Each row is a point on a landscape with many peaks, with its height.
A climber steps from a point to the highest of its 2 nearest points, and stops where none of them is higher. Distance is the straight distance between rows; heights are no part of it.
besus: [103 159 177 123 160  86 133 128 122 122  96 143 170 166  88 112 102  81
 116  68 114 107 128 161 112 180 133 118  92 148 167 148 151 117 126 192
 156  80 154 164 164 136 148 176  76 132 115  54 121 158 110 149  66 116
 110 196  84]  (h 3.63)
lurar: [ 77 177 107 143 158 129 116 192 130 159 175 106 146 108 157 133 153 123
 113 185 130 101 100 124 143 130 135  72 156  80 168 117 112  51 131 140
 123 139 126 128 141 144 162 196  77 129  89 141 103 100 135 136 104  92
 172 105 127]  (h 1.19)
niv: [ 91 129 148 175 116 154 113 190 113  79 159 156 163  79 170 162 160 138
 166 138 117 137 103 120 100  83 133 124 142  96 107 104 129 114 147  62
 146 121 133 120 141 124  85 140 121 116  83 165 139 115 146 107  85  93
 128  81 169]  (h 3.90)
Vesa: [140  64 112 126 121 150  96 146 177 155 128  91  78  91 135 128 142 131
  78 149 119 164 126 103 142  84 130 167 163  78 127 158  71 178 113 166
  87 176  64 115 102 143  99  91 145 114 155 136 123 124 105  96 197 153
 157 100 137]  (h 4.97)
satu: [143 126 149 166 117 141 137 105 159  82  84 184 143 188  79 141  67 140
 186  46 123 135 138 123 125 191 149 143 136 177 125 191 172 159 163 132
 137  84 169 104 141  88 130 167 108 112 155 117 186 158 188 159 118  71
 107 189  89]  (h 0.64)
nos: [114 141 136 127 137 116 117 158  93 136 135 137 139 123 171 132 131 109
 166 142 109 136 108 141 129 106 130  79 112 132 138 114 147  91  96 110
 135 152 103 131 150 141 111 120 123 151 115 141 110 111 116 139  90 137
  99 127 136]  (h 5.16)
lenid: [163 157 113 119 139 130 110 126 101 149 128  88  84 124 146 104 194 129
  94 199 162  97 129 139 165  98 108 143  51 138 144  80 114  62  96 133
 136 142 153 154 113 181 108 102 132  90  72 157  83 100  40 125 172 191
 105 123 115]  (h 3.08)
madaz: [100 213 138  82 165 112 164 140 135 123 135  97 133 127 156 111 125  99
 110 174 111 119 108 162 119 134 130  66  87 141 119  94  86  82  94 180
 138 138 150 119 147 150 117 146 105 156 112  87  98 144  48 135  98 134
 127 153 112]  (h 1.89)
bitom: [ 85 158 108 158 132 130 114 175 198 120 198 101 161 151 136 108 120 142
 111 147 116 120 125 166 101 126 146 114 126 114  83 141 118 127 127 177
 124 112 115 133 168 153 134 204  98 116 118 154 116 132  95 122  86  73
 166 147 115]  (h 3.21)
Fali: [121  89 116 110 130 145 147 139 193 148  98  93 107 184 144 151  76 118
 164  94 135 145 126 157 127 100 135 128 172 160 128 184 141 158 122 188
 104 162 101 122 143 122 184 128 156 128 182 116 137 125 151 127 136 148
 132 157 137]  (h 6.49)
gakod: [ 72 182 191 166 148 132 120 197 103  84 150 158 161  76 180 181 146 142
 132 145 129 117 115 111 104 120 124 108 164  57 121 113 126  93 176  45
 165 132 148  96 128 126 103 113  88 138  87 133 152 149 155  99  91 102
 111  67 134]  (h 4.41)
tugig: [121  86  94 153 107 129 102  89  59 118 150 152 135 130 131  99 141 165
 181 175 130 132 104 123 113 124 142  84 110 148 115 102 165 114 106  59
 160 125 139 135 151 139 110 154 146 125 114 160 142 101 156 149  84  95
 123  94 132]  (h 4.21)
doniz: [137 153 139 145 108 164 101 136  85 112 169 108 153 107 116 107 177 149
 109 173 143 118 121 123 156 116 111 167 100  95 130  75 107 102 184  98
 136  81 156 144  82 136 122 145 129  82  72 124 109 128  90 103 176 137
 199  76 155]  (h 5.29)
zapu: [113 105 111 129 160 150 117 158 186 127 136  87 123 181 174 143  73 135
 144 160 143 123 119 163 113  89 154 102 187 133  86 176 157 117  85 169
 110 217 108 121 199 148 187 171 126 138 158 148 166 116 189 144 125 120
 104 149  99]  (h 0.95)
votek: [152 120 122 123  89 151 115 133 185 105 135 132 120 164 119 124  90 122
 126 115 120 139 118 172 143 113 132 140 112 121 100 159 129 178 140 162
  93 105 149 139 147 102 140 142 157 108 124 104 121 144 123 127 129 140
 149 119 117]  (h 1.32)
rur: [126 166 104 112 162 128 153  81 118 117 182 102  94 112 155  86 145 150
 137 200 133 115 109 143 107 139 116  58  88 120  99  65  96  65  78 118
 152 147 128 120 146 157 107 150 102 143 109 154 132 141  86 142  98 110
  92 127 104]  (h 3.04)
Kiv: [166 115 104 120 109 118 113  69  79 123 169 102 113 112  97  67 173 158
  97 182 171 111 139 121 156 151 112 130  78 143 118  64 114 118 137  85
 168  96 145 162  88 153 105 140 148  94  80 119 105 132 100 125 155 149
 140 107 132]  (h 4.48)
Sas: [139 107 104 111 132 121 130 115 139 154 136 122 105 112 123 123 122 143
 126 144 138 157 132 101 129 140 108 124 154 138 134 121 127 137  98 131
 105 168  66 125  99 131 120 106 159 163 138 137 113 117 128 129 140 133
 122 146 136]  (h 0.82)
kopam: [ 61 179 137 159 121 119 151 162 140  97 182 135 182 129 122 136 120 169
 139 121 125 107 120  89  98 139 116 105 168 120  92 141 138 156 162 101
 177 103 145  78 131 103 134 163 103 121 125 134 137 149 131 111  57  42
 176 127 129]  (h 2.19)
rifub: [138 154 113 108 141  79 150  89  63 163 141 128 148  99 115  88 151 132
 115 170 143 122 131 100 139 166 121  87 124 134 147  86 141  80 124 112
 131 140 126 137 111 147 165 129 110 160 113 127 114 127 129 139 130 132
 131 142 122]  (h 3.75)
bupek: [138 115 142  75 121  98 140 112 154 149  60 111  89 128 154 124 132  87
 103  96  97 144 110 166 149 109 122 142  84 166 151 164  92 155 132 175
 117 117 127 136 106 145 126  86 180 113 150  82  88 129  93 142 152 193
 108 136 134]  (h 1.01)
nus: [141  96 131 171 116 155 111 163 142 104 123 183  97  92 146 193 134 154
 192  79 171 158 174  64 111  71  94 162 156 104 127 126 139 167 101  97
 126 122  99 113 107 110  79  85 160 169 132 168 158 148 184  93 134 110
  96 123 135]  (h 3.10)
Mol: [128 179 171  66 136  97 146 142 123 126  85 114 123 139 151 126 143  91
 111 147 120 135  95 179 139 113 117 102  88 155 146 125 118 106 104 176
 112 141 144 132 134 136 147  97 149 143 124  74  94 134  64 140 127 182
 104 150 110]  (h 1.39)
foz: [146  54  87 124 128 145 103  92 171 160 146 122  65 125 126 103 138 160
 116 167 133 157 146 112 141 106 105 144 141 118  93 109 123 156  86 128
 115 194  90 119 131 140 100 119 136 142 153 160 107 118 123 108 180 145
  94 123 109]  (h 0.56)
nuzu: [138  18  94 126 136 184  91 132 197 141 130 105  90 152 135 119 107 163
 127 150 137 158 133 128 141  71 136 159 195 121 100 167 114 175 112 155
  99 197 105 114 129 114 137 156 154 120 184 127 150 120 165 105 197 139
 133 101 136]  (h 5.45)
zope: [138 165 153 148 149 131 117 168 139  80 135 152 105 116 185 181 145 113
 182  89 122 144 154 128 118  66 130 109  90 122 107 103 124 108  82  93
 129 109 131 143 152 138  71  81 141 159 112 169 141 139 105  94  69 157
  66 127 135]  (h 6.60)
besa: [ 86 195 142  86 153 128 162 203 126 149 143  70 163 115 117 178 128  95
  88 151 136 135 125 104 118 178 120  84 192 109 154 118 111  66 103 183
 112 153  85 108 124 131 171 121  86 170 113 110 145 111 118 110 117 147
 163 151 123]  (h 5.55)
pipun: [167 149 146 141  91 133 149 130 192  61 125 157 123 154 136 151  80 105
 146  78 111 160 142 171 142 129 145 120 101 132 115 152 104 163 148 143
  93  74 169 118 148  86 116 133 129 116 132 103 159 171 128 147 125 114
 128 143 118]  (h 1.09)
lofi: [117 150 123 149  94 178 105 149 139 110 177  90 142  91 122 131 158 148
 109 184 124 145 111 109 132 115 102 142 132  88 100  88 101 137 143 105
 124 111 129 116  96 123 112 146 130 107 103 144 102 118  92 103 156 125
 193  88 151]  (h 4.74)
tafom: [111 168  86 109 151 113 153 105 101 179 173 107 142 109 108  91 140 117
  93 172 146 106 116  95 120 184 103  59 133 104 146 110 108  49 119 156
 122 134 133 141 127 126 195 197  80 162 124 149 129 133 142 131 111  83
 169 139 112]  (h 2.99)
fidug: [112 153 100 106 138 114 141 129 133 203 151 101 136 145  95 104 125 119
  76 150 141  90 114 129 113 184 113  95 145 129 155 120 138  73 107 179
 113 151 116 144 149 123 204 186 106 161 139 126 111 105 146 135 127 123
 157 161 103]  (h 2.95)
nes: [175 146 156 123 112 112 164 105  41 102  74 216 181 126  93 148 131 117
 145  82 124 107 139 129 108 178 149 158 125 155 133 138 170 130 179  58
 149  81 204 117 138  90 126 111  92  96 137 130 184 141 169 167 124  56
 105 129 127]  (h 7.08)
Muzod: [142  59 109 125 104 161  96 100 137 152 119 124  78 161 139  84 120 143
 136 177 105 132  82 170 143 110 132 124 108 114 112 115 145 112 115 103
 111 181 154 126 187 134 122 133 147 107 124 135 109  87 137 129 158 187
  80  85 107]  (h 5.35)
Pemus: [132 134 132 118 122  94 141 105  27 145  94 170 181 112 102 125 161 109
 143  92 148 113 144 110 130 152 151 146 104 154 163 117 157 123 159  87
 154  95 130 156 109 124 129  95 119 123 116 141 123 118 127 143 105 108
 127 126 176]  (h 5.17)
gokot: [152 144 167 157 137 149 128 107 142 109  95 177 147 176  78 134  92 119
 144  61 104 113 125 152 106 193 140 159 157 137 167 179 190 129 166 135
 122  92 178 138 154 130 177 146 116 111 146  87 190 144 188 159  90 132
  83 166  80]  (h 0.36)
nipo: [ 94 123  88 144 116 145 131 140 145 144 155  92 134  75 128 137 149 134
 139 171 110 151 130  78 115 107  92 132 147 125 109  63 102 112  84 132
 129 134  57 109 102 151  86 142  92 135 125 198  95  86 113 116 132 117
 177 133 162]  (h 2.12)
Mup: [ 90 154 120 123 134 104 135 183  71 168 133 100 157  58 140 136 148 126
 130 161 145 142 151  66 141 152 102 126 151 110 173  72 137  38  95 138
 119 136  70 118 103 166 131 113  97 166  82 162 107  94 150 125 152 157
 147 141 135]  (h 4.10)
mimos: [165 158 188 143 118 126 156 154  75 108 119 201 161 131 102 174 119 126
 123  96 115 105 127 153 105 154 125 151 179 103 145 157 175 127 199  59
 131 100 192 103 142  89 146 111  96 104 126 129 182 153 198 166 121  51
  91 119  99]  (h 6.61)
bivum: [160 140 157 113 122 112 149  92 127  91 119 164 117 112 108 144 133 147
 153  92 142 160 158  89 129 142 106 152 141 152 132 124 128 171 130  90
 120  99 118 126  87 102 105  71 160 157 139 117 151 170 127 128 138 134
  97 135 119]  (h 0.85)
telit: [ 76  87 128 182 127 130 108 113 161 135 110 137 156 217  95 103  63 142
 184  59 115 126 103 142 108 175 164 134 124 172 117 170 176 147 143 173
 138 112 136 132 167 124 162 179 121 117 140 145 150 114 193 146 108 137
 104 198  91]  (h 2.33)
dod: [166 175 166 133 121 135 151 127 148  88 110 175 144 154  97 162  92  88
 123  62 112 131 135 186 130 176 136 153 132 123 157 158 148 140 174 117
 105  77 193 130 157 111 141 138 109 105 124  80 165 153 159 168 116 100
  96 151  84]  (h 0.10)
raken: [104 145 127 108 143 104 153 138 100 161 121 114 153 139 147 118 109  85
 150 122  97 128  99 138 108 128 129  79 103 167 134 101 136 111 103 166
 153 129 105 122 141 123 116 142 111 149 142 141  90 108 106 159  85 101
 145 163 164]  (h 4.44)
Karo: [175 144 171 109 105 106 161 123  24 102 107 198 176  94  77 166 164 122
 135  78 156 112 148 104 117 154 145 183 119 162 116 105 141 117 175  39
 151  90 186 108 105 110  96  78 111  86 131 177 170 132 160 142 132  59
 120 115 134]  (h 6.50)
Vig: [ 93 126 107 126 129 109 157 142 118 188 120 108 147 170 113 113  86  98
 118 105 131 101 109 140 109 164 135 103 147 157 146 135 158 104 107 192
 142 131 104 134 150 112 168 169 107 158 148 139  94 102 137 159  87  93
 157 181 142]  (h 3.70)
rar: [117 140 151 134 148 132 129 132 167  40 147 130 105 147 196 128  89 126
 156 152 109 136 117 194 123  98 161  62  77 121  85 137 113 129 107 111
 139 153 147 119 188 122  93 120 116 122  90 110 138 153 111 138  94 143
  97 102 125]  (h 5.24)
bog: [121 164 142  50 130 119 175 159 134 162 113  65 107 135 120 170 115 103
  97 131 167 140 128 133 122 139 109 110 192 135 164 145 131 106  99 195
 104 176  80 116 113 139 191 103 131 158 158  94 152 112 109 125 125 166
 138 164 132]  (h 6.45)
siv: [127  95 142 116 114 118 147  46 108 103  50 163 131 147  75 112  96 144
 145  84 124 116 146  85 124 204 133 155 137 196 149 174 149 186 164 100
 155  98 144 127  98  82 135 134 144 155 161  70 142 148 161 153 123  98
 116 169 139]  (h 5.37)
Lodeb: [107  63  87 120 111 145  99 133 158 220 105 101 109 167 114  98 103 120
  96 117 109  87  79 152 120 116 123 165 152 132 156 157 133 125 124 172
 115 162 115 139 164 130 163 163 144 106 179 133  98  55 166 135 149 166
 151 115 139]  (h 5.98)
Ruve: [109 157 169 136 158 115 116 148 121  79 145 144 125 128 201 140 128 123
 179 135 106 141 131 169 112  98 148  64  95 121 109 116 127 102 111  93
 163 138 132 121 167 143  78  99 112 148  86 134 143 150 114 131  66 121
  89  97 143]  (h 5.90)
soz: [175 161 109 165 139 123 110 141 151 117 107 134  93  92 146 189 174  93
 121  54 137 128 220  96 129  64 125 169  74 107 135 131  70 138 113 124
 120  64 148 141  89 124  72  58 179 132 128 164 134 132 104  94 137 162
 118 108 152]  (h 6.58)
Bar: [109 155 104 159 108 168  87 167 199 117 173  89 146 140 126 116 126 113
  90 171  97 114 118 159 115  91 129 137 112 104  84 139 112 149 142 183
 102 106 137 142 142 138 140 178  92  91 111 148  99 105  50 127 129 106
 203 106 132]  (h 3.81)
segol: [112  42  91 130 128 134 148  68 182 139  94 114  92 180 130  85  84 145
 144  63 106 134 137 112 140 136 163 154 130 167 127 197  98 198 164 164
 138 109 109 116  93  96 117 131 161 136 180  89 134 133 174 118 156 116
 132 153 174]  (h 6.32)
lum: [133 127 152 119 134  89 166  57  32  97  54 160 179 121  62 117 114 127
 136 100 133 100 154  88 112 202 139 142 129 185 163 137 184 154 150  96
 174 106 154 145 125  98 157 129  87 147 139  83 153 157 134 167 100  94
 123 149 142]  (h 4.85)
Badov: [153  82 110 100 108 156  81 158 165 169  80 108  82 138 150 137 132 117
 102 167 130 134  74 168 125  81 126 144 132  90 137 155 120 138 126 159
  72 181 121 132 161 146 140 113 140  81 165 112 121  81 115 123 171 192
 127  91 112]  (h 6.08)
zoka: [123 112 107 155 108 174  97 128 193  97 168  90 135 103 139 127 134 131
 107 186 116 154 125 129 129  76 127 149 127  97  53 108  96 173 125 159
 103 128 113 113 134 116 112 169 100  90 131 175 106 117  59 111 166 119
 195  83 147]  (h 4.28)
ber: [ 76 111 145 179 120 123 106 126 115 143  97 161 156 203  92 104  83 109
 165  39 106 114  87 160 105 190 169 114  73 164 143 168 161 127 141 172
 154  83 140 151 172 137 141 179 116 107 126 121 132 127 173 148  77 141
 105 196  96]  (h 2.66)
bola: [160 135 126 104 123  90 145 102  65 142 103 166 147 100 103 134 167 116
 110  61 150 129 176 119 143 141 142 194 101 143 160 126 128 136 166  83
 146  92 121 151  75 140  89  62 152 120 114 142 133 136 147 129 143 130
 110 139 152]  (h 4.70)
ropa: [133  91 106 118 107 145  88 121 104 161 133 141 131 110 126 116 174 116
 101 122 116 136 126 133 151 103 135 179 110  95 145 126 115 143 160 110
 116 119 120 144  98 126  99 121 165  97 107 130 105  99 130 121 157 124
 165 101 173]  (h 6.54)
dovi: [140 131 111  68 114 110 129 114 135 190  95 104 111 141  96  99 140 127
  64 155 149 108 132 135 149 168 129 139 149 107 158 154 117 142 147 162
  99 164 136 140 117 136 182 122 160 122 141  67 127 112 125 116 160 192
 130 128 115]  (h 2.00)
fir: [157 101 150 116 121 130 133  61 153  92 112 162  95 132 103 117 104 154
 124 113 123 150 138 131 152 151 114 149 136 153 136 146 133 176 149  93
 110 118 153 133  94 106 128 108 180 141 139  68 145 170 149 134 151 148
  92 133 116]  (h 0.67)
mozo: [ 90 152  96 160 138 142 119 161 118 135 172 101 155  91 161 130 161 121
 152 186 102 127  96 122 127 108 121  89 133 109 124  75  99  90 116 117
 137 135 111 116 129 161 120 190  84 124 106 168 109  89 103 125 106  85
 169 108 157]  (h 1.67)
Det: [138  61 115 132 140 131 132 140 167 121  86 120  88 147 183 146 101 128
 195 128 128 166 131 130 126  50 114 116 141 146 102 136 141 152  72 158
 111 181  88 120 152 140 132 104 142 150 177 161 119 135 150 123 159 160
  77 145 117]  (h 0.28)
vofo: [114 188 100  87 165 129 161 109 143 148 158 100 105 107 157  90 148 120
 112 208 129 111 100 157 126 140 108  54  92 107 112  85  76  39  94 169
 127 163 139  96 142 155 132 169  74 140 122 142 118 145  75 129 111 106
 124 124 100]  (h 2.47)
tamug: [142 119 123  72 123 118 170 124 177 162  96  79  97 152 133 150  94 112
 112 128 143 141 133 142 127 125 121 117 177 162 140 162 129 152  98 197
  99 173  97 109 116 133 184 101 157 147 180  90 137 133 121 122 132 168
 126 156 128]  (h 7.16)
pafe: [ 92 187 154 132 145 118 161 134 126  98 173 109 152  98 121 137 113 162
 145 158 126 144 131  66  97 159 111  83 178 117 102 102 140 126 117  85
 144 150 102  75 107 124 124 123 111 185 127 135 144 149 137  98 104 101
 129 131 120]  (h 1.35)
Patim: [134 182 188 117 137 109 172 144  41  91 123 161 204  90 100 158 166 123
 141  92 137 114 137 113 121 155 122 168 125 127 124  93 144  94 184  49
 156  80 170 108  95 123 116  84  93 101 111 153 152 156 123 124 127  91
 126 107 130]  (h 5.92)
Garu: [148 133 133  99 142  84 126  87  85 149 100 134 124 114 119 109 171 111
  93  95 135 108 157 136 158 131 133 166  65 159 162 118 116 127 143 119
 151 108 128 172  78 155 114  81 167 124  90 107  99 130 103 136 146 185
 105 144 137]  (h 4.23)
posuk: [ 88 140 140 139 137  94 129 133 102 169  82 135 155 191 105 108  87  76
 139  65 115 100  98 160 109 165 139 106  71 170 155 135 157 116 129 190
 164  77 160 172 175 124 142 184 113 120 125  93  85 128 143 157  84 130
 132 171 104]  (h 3.07)
Bep: [144 116 106 100 111 106 125  57 102 127 150 130 129 117  91  71 149 160
  96 152 139 128 140 115 141 168 120 144 102 154 127  90 115 166 149  85
 154 106 132 146  79 130 116 139 163 127 110 107 102 143 115 133 144 132
 152 128 155]  (h 4.64)
Zeroz: [184 141 220 133 137 149 156 112 132  81 137 196  76 125 113 195 101 150
 128 117 152 126 132  99 144 127  89 176 171 125 106 105 119 160 168  80
 118 113 177  80  74  68 138  67 145 132 155 106 167 195 173 128 165 100
  86 106  62]  (h 0.20)
bam: [ 80 182 168 136 129 104 166 163  97  87 141 147 183 100 120 157 125 155
 164 112 123 124 122  79  95 168 127 100 174 134 105 132 151 144 162  70
 183 109 131  81 126  91 124 105 101 138 140 128 148 154 122 103  71  56
 147 122 140]  (h 1.76)
Nog: [ 92 174 144 137 133 131  96 210 124 130 162 120 149 117 152 149 141 133
  98 168 139 108 116 139 138 118 137 101 160  68 162 148 134  79 140 130
 115 146 132 135 155 129 161 145  94 137  86 109 128 112 131 124  96 124
 145  94 126]  (h 0.75)
tudol: [142 148 133  92 100 140 115 127 149 133 148 122 128 142  98 111 125 137
  77 159 153 129 136 139 147 153 118 135 144  94 136 132 133 152 154 132
  89 130 138 133 116 111 154 125 144 124 125  71 125 147 108 123 152 159
 151 108 114]  (h 1.66)
rosud: [147  90 113 170  97 147 106 160 128  97 118 183 133 100 150 183 156 123
 196  65 138 155 164 102 120  66 127 150 111 129 117 124 126 152  90  86
 132 100 106 115 136 113  59  94 172 136 137 203 151 115 143 105 115  97
 115 121 156]  (h 3.31)
sov: [120 108 118 165 105 146 110 159 114  92 141 163 159 109 161 159 160 126
 189 114 108 156 129 120 122  79 144 130 104 126 108 103 124 127 109  80
 141  99 107 129 130 124  67 123 150 106 116 186 126 110 111 116  96  97
 140 108 185]  (h 3.56)
pem: [203 130 194 131 129 155 153  85 133  59 105 199  97 138 106 158  94 143
 139 106 130 137 128 131 130 147 111 161 174 141 136 150 151 149 172  67
 115 114 191 109  97  85 142  89 136 132 148  67 184 192 174 161 155 121
  66 123  81]  (h 0.43)
Tosuf: [160 179 161 138 131 132 120 171 131  96 109 149  93 111 163 211 166  92
 151  70 144 157 177 112 122  76 111 153 102 101 121  99 111 112 103 108
 107  80 136 150 124 141  91  51 149 149 115 155 132 130 110  99 111 174
  73 125 121]  (h 7.05)
lefu: [143  83  98 117 124 101 132  43 116 128 112 134  94 126 101  86 132 132
 106 100 105 131 154 102 144 148 154 143  80 181 129 146  94 192 131 112
 161 100 112 149  84 130  85 114 187 130 138 102 102 144 127 110 140 125
 119 139 167]  (h 5.14)
Mida: [114 112  91 144 142 133 125 122 173 117 151 123 151 188 138  95  58 158
 169 153 118 123 118 151 112 126 156  95 154 142  88 156 177 142 116 138
 127 174 123 126 179 111 150 189 124 145 142 144 143 126 182 152 101  95
 130 162 109]  (h 1.45)
refam: [113 116 113 117 137  80 169  72   4 180  87 145 176 117  99  83 134 109
 133 130 153 100 137 105 122 163 147 102 121 165 160 110 153  97 146 120
 153 113 136 163 120 134 188 151  93 145 123 117 103 115 135 156 111 119
 144 127 149]  (h 4.49)
fel: [147 131 149 119 116 155 131 134 165  63 151 132  92 127 167 134 115 127
 139 164 134 155 116 170 134 101 133 102  92 108  77 124 105 144 115 121
  92 132 144 135 160 121 108 111 135 125 114 106 131 158  94 119 126 161
 113 107 117]  (h 4.75)
zibi: [131 145 140 123 101 143 114 135  53 125 146 151 174 101 101 120 177 122
 119 126 145 118 139 118 140 119 123 176  94 108 137  93 116 116 182  75
 142  86 148 135  74 122 100 121 139  78 104 133 118 121 121 119 148 100
 185  88 179]  (h 5.88)
Givig: [173 151  93 140 141 123  86 110 156 121 127 109  73  99 133 151 182 121
  83  93 142 108 206 112 154  83 121 173  71 108 113 143  85 145 102 139
 133  85 149 150  86 134  70  62 188 109 101 146 108 136  80  84 138 182
 122 116 140]  (h 6.14)
kudi: [126 133 147  89 133  94 158 132  60 170 115 110 171  92 101 114 148 134
  72 122 166 119 172 105 159 180 124 148 164 109 185 127 164  96 164 142
 117 157 105 134  81 137 196  98 102 153  97  91 142 133 146 116 180 172
 155 119 123]  (h 3.06)
vop: [125  79 106  88 111 141 114 138 176 193  79  84  74 157 132 112 111 134
 105 146 113  92  74 164 126 102 114 155 163 121 149 160 120 118 114 164
  98 199 122 112 162 156 179 144 151  96 204 128 114  58 144 129 182 196
 103  89 107]  (h 6.73)
buzu: [127  16  81 140 143 142 129  78 170 154 113 116  86 150 135  84 112 151
 136 109  94 143 134 120 153  96 147 163 145 138 114 186 111 189 132 143
 122 159  88 118 104 115 103 124 180 143 178 117 131 120 156 105 181 128
 119 129 154]  (h 5.89)
keso: [141 101 122 129 108 160  70 199 179 122 112 109  84 103 158 154 140 123
  95 207 154 143  96 132 125  61 115 137 139  85  91 121  78 154 104 163
  75 193 108 127 162 145 126 123  85  96 151 140 147  88  72 104 183 175
 139  86 106]  (h 5.59)
zipap: [109 190 167 135 136 136 113 208 163 116 164 117 142 140 149 187 130 135
  96 116 158 117 125 150 109 131 143 118 187  77 145 184 148 122 143 140
 111 154 130 139 172 133 175 144 110 129 111 101 177 135 131 122  80 123
 116 129 101]  (h 0.35)
nimuk: [104 119 130 183 131 135 106 138 176 108 151 158 162 199 118 119  71 162
 153  85 127 133 118 147 104 143 171 112 149 138  92 191 188 152 137 142
 144 130 132 130 173 126 143 179 122 135 127 131 163 148 186 146  81  86
 111 176 101]  (h 1.91)
zoma: [ 90 167 140  99 155 117 161 186 105 163 125  87 143  86 149 150 138 104
 118 159 122 142 108 102 123 135  99  91 158 117 158  79 111  49  88 167
 122 163  81 104 118 148 129 111  94 181 117 157 100  96 114 130 118 129
 137 155 142]  (h 4.77)
pas: [144  53  90 145 140 109 121  67 165 140 130 136  73 119 131 103 134 161
 115  86  97 149 153 102 164 106 151 158  99 148 120 175  87 201 129 130
 132  99 116 132  91 123  70  90 199 146 144 119 129 151 126  99 172 119
 104 128 154]  (h 5.48)
Beb: [141 139  96 136 142 123 102 129  84 173 145  99 109  92 150 110 193 117
 120 200 133 112 119 107 161 108 100 120  92 112 155  54 107  39  93 127
 128 148 118 138 111 185 121 141  96 114  96 183  84  98  92 132 166 148
 123 113 109]  (h 2.50)
doro: [132 121 104  86 124 127 139 105 133 227 115  82  98 154  84 104 121 137
  71 150 153  90 120 119 123 189 121 127 178 128 182 150 132  91 127 169
  98 175 135 132 149 132 222 154 149 139 158 101 139  91 158 118 153 177
 132 139 105]  (h 2.37)
Rofi: [111 150 138  96 134 108 141 165  90 167 118  99 157  88 123 129 151 110
  95 137 157 146 151  93 156 149 110 159 146  99 182 113 131  93 130 142
 111 137  71 130  81 149 139  76 116 143  95 106 114 113 124 117 168 168
 147 125 137]  (h 3.54)
Zala: [127 133 134 143 122 116 121 109  75 129 140 176 168 137 123 108 115 151
 159 145 118 114 116 129 116 150 151  88 148 127 144 139 184 121 149  75
 147 135 147 135 147 103 150 137 115 137 117 113 140 133 160 158  86  96
 129 118 140]  (h 4.50)
zuli: [127 142 152 121 159  90 163  94  75 122  83 135 174 139  86 120  94 102
 122  78 119  98 138 129 114 210 132 122 145 159 177 141 183 137 131 151
 159  93 153 155 156 107 165 152  74 143 131  63 138 160 122 162  81 100
 120 180 121]  (h 4.26)
zaguk: [164 104 116 159 128 137  91 117 148 126 140 116  53  79 143 141 173 136
  82 103 130 150 161 105 157  71 125 181 113  50 129 168  71 170 144 150
  94 101 125 140  86 149  63  57 182 115 116 135 140 150 114  79 184 163
 117  99 122]  (h 5.60)
suti: [129  74  94 129 108 154  59 150 137 204 128 124 128 143 114 114 143 115
  96 140 120 110 102 144 150 113 135 169 143  85 164 136 129 123 140 149
  97 147 124 150 140 123 138 172 121  86 134 128  86  73 145 132 158 132
 181  98 152]  (h 5.85)
lig: [113  86 104 135 124 122 140  69 157 125  66 137 123 188  89 107  62 118
 156  63 115 127 142 122 128 177 148 145 115 194 144 165 145 191 148 167
 145  99 126 135 123  95 143 155 149 137 162  85 126 133 169 147 127 122
 133 180 145]  (h 5.82)
zuz: [ 82 144 108 166 117 144 129 173 178  94 187 117 184 141 131 122  97 160
 142 131 128 121 131 131  93 115 133 123 158 111  81 147 139 160 141 134
 146 121 128 107 164 112 120 188 112 112 126 155 119 130 135 121  71  46
 170 136 138]  (h 2.68)
gomo: [142  57 123 171 126 153  98 164 167 133 137 108  67  63 149 156 157 128
  98 107 129 169 145  84 142  75 135 190 155  61 135 172  59 181 119 174
  85 134  84 120  81 134  93  73 153 125 155 137 157 150 134  78 186 153
 151  97 147]  (h 5.26)
Pokuz: [152 127 116 125 119 145 127  88 111 113 180 105  89 124 127  74 137 151
 123 218 152 118 107 153 157 146 127  81  85 114 110  81 113  96 119  92
 142 138 155 136 153 137 115 151 123 106  91 113 103 124  77 135 130 153
 120 107 117]  (h 3.76)
fupe: [135 126 131 163 107 124 131  86 194  51  91 157 138 192 113 148  64 111
 192  46 104 140 135 157 144 150 150 111  97 164 123 153 136 162 144 150
 125  89 173 115 153  92 126 156 118 111 135 102 170 166 183 162 132 127
 121 183  93]  (h 0.86)
Viko: [121 159 146 122 131 110 152 124 122 112 145 117 139 105 122 134 126 146
 148 119 134 161 145  74 114 148 109 114 146 128 124 104 142 151 110 108
 122 135  82 113  98 125 108  83 144 172 127 137 121 148 104 105 114 141
 124 146 131]  (h 1.06)
pusa: [138 137 106 124 125 123 122  94 116 117 148  89 109 138 131 105 163 109
 119 151 107 117 135 134 121 108 123 108  51 186 111  71  94 124  92 125
 156  88 116 159  94 162  94 124 149 109 117 151  89 113  48 130 122 155
 150 127 147]  (h 3.22)
Selu: [147 127 121  97 139  95 114  94 108 162  95 111 102 134 148  97 176 111
  94 135 123  97 128 158 150 114 122 138  39 177 143 102 101 108 102 130
 155 122 135 165  97 165 104 114 174 108 112 125  59 117  75 141 161 185
 112 135 126]  (h 3.74)
dak: [114 192 198 148 156 119 150 149  86  65 161 157 156 100 141 162 141 142
 141 130 127 102 131 136 112 139 131 115 127 101 108 107 122  94 174  32
 175  95 172 102 115 127 106  85  96 117  90 126 151 169 122 111  92  93
 110  76 129]  (h 5.09)
mub: [142 146 178 157 126 127 122 135  58 123 142 187 171 114 111 135 120 160
 115 137 134  96 118 145 117 132 128 126 189  87 150 142 189 104 189  61
 134 128 191 118 152  97 170 119  97 114 102 113 165 165 190 140 120  94
 128  90 111]  (h 5.57)
Refel: [121  83 110 119 141 142 138 169 163 143 115 109 117 148 182 134 103 121
 153 158 115 145  93 160 112  69 119 109 168 135  98 132 129 117  71 164
 119 222  90 117 187 144 137 144 113 150 177 176 113 100 163 150 156 142
 103 124 105]  (h 0.55)
Tufe: [126 118  86 129 135 124 149 101 166 128 143  85 117  96 153 125 145 119
 139 153 100 140 136 102 127  87 107 128 113 160  71  75  98 134  64 160
 124 138  72 113 119 169  84 129 110 139 158 209  88 101  69 127 147 128
 150 139 140]  (h 2.53)
nide: [145 102  89 134 129 130 117  89 163 117 147  93  99 112 136 105 150 117
 128 138  99 137 160 118 135  83 119 131  65 175  74  89  93 170  76 148
 139  99 101 134 101 154  79 120 149 108 149 180  88 121  58 121 132 136
 151 118 135]  (h 2.87)
zez: [150  82 117 117 115 177 112 158 189 133 147 111 115 151 132 148 100 154
 134 142 156 153 125 118 130 105 135 140 189 113 110 168 148 169 121 145
  95 186 107 129 136 103 175 152 153 132 158 120 156 133 160 116 147 131
 138 124 133]  (h 5.87)
foge: [143  59 108 145 117 156  94 121 125 131 141 150 121 133 140 103 124 152
 157 163 107 145  96 157 143 100 126 116 118 116 102 104 153 141 115  79
 112 154 119 140 157 118 104 138 147 116 119 150 119  98 143 136 130 139
 113  90 141]  (h 4.82)

Two climbers start at each pair of points below. Name the first point that both come to, or write none.
Zeroz / nus | none
Rofi / Nog | none
pem / Sas | Viko

Where does a climber stop that starts at each point below?
nimuk | segol
rur | segol
zuz | ropa
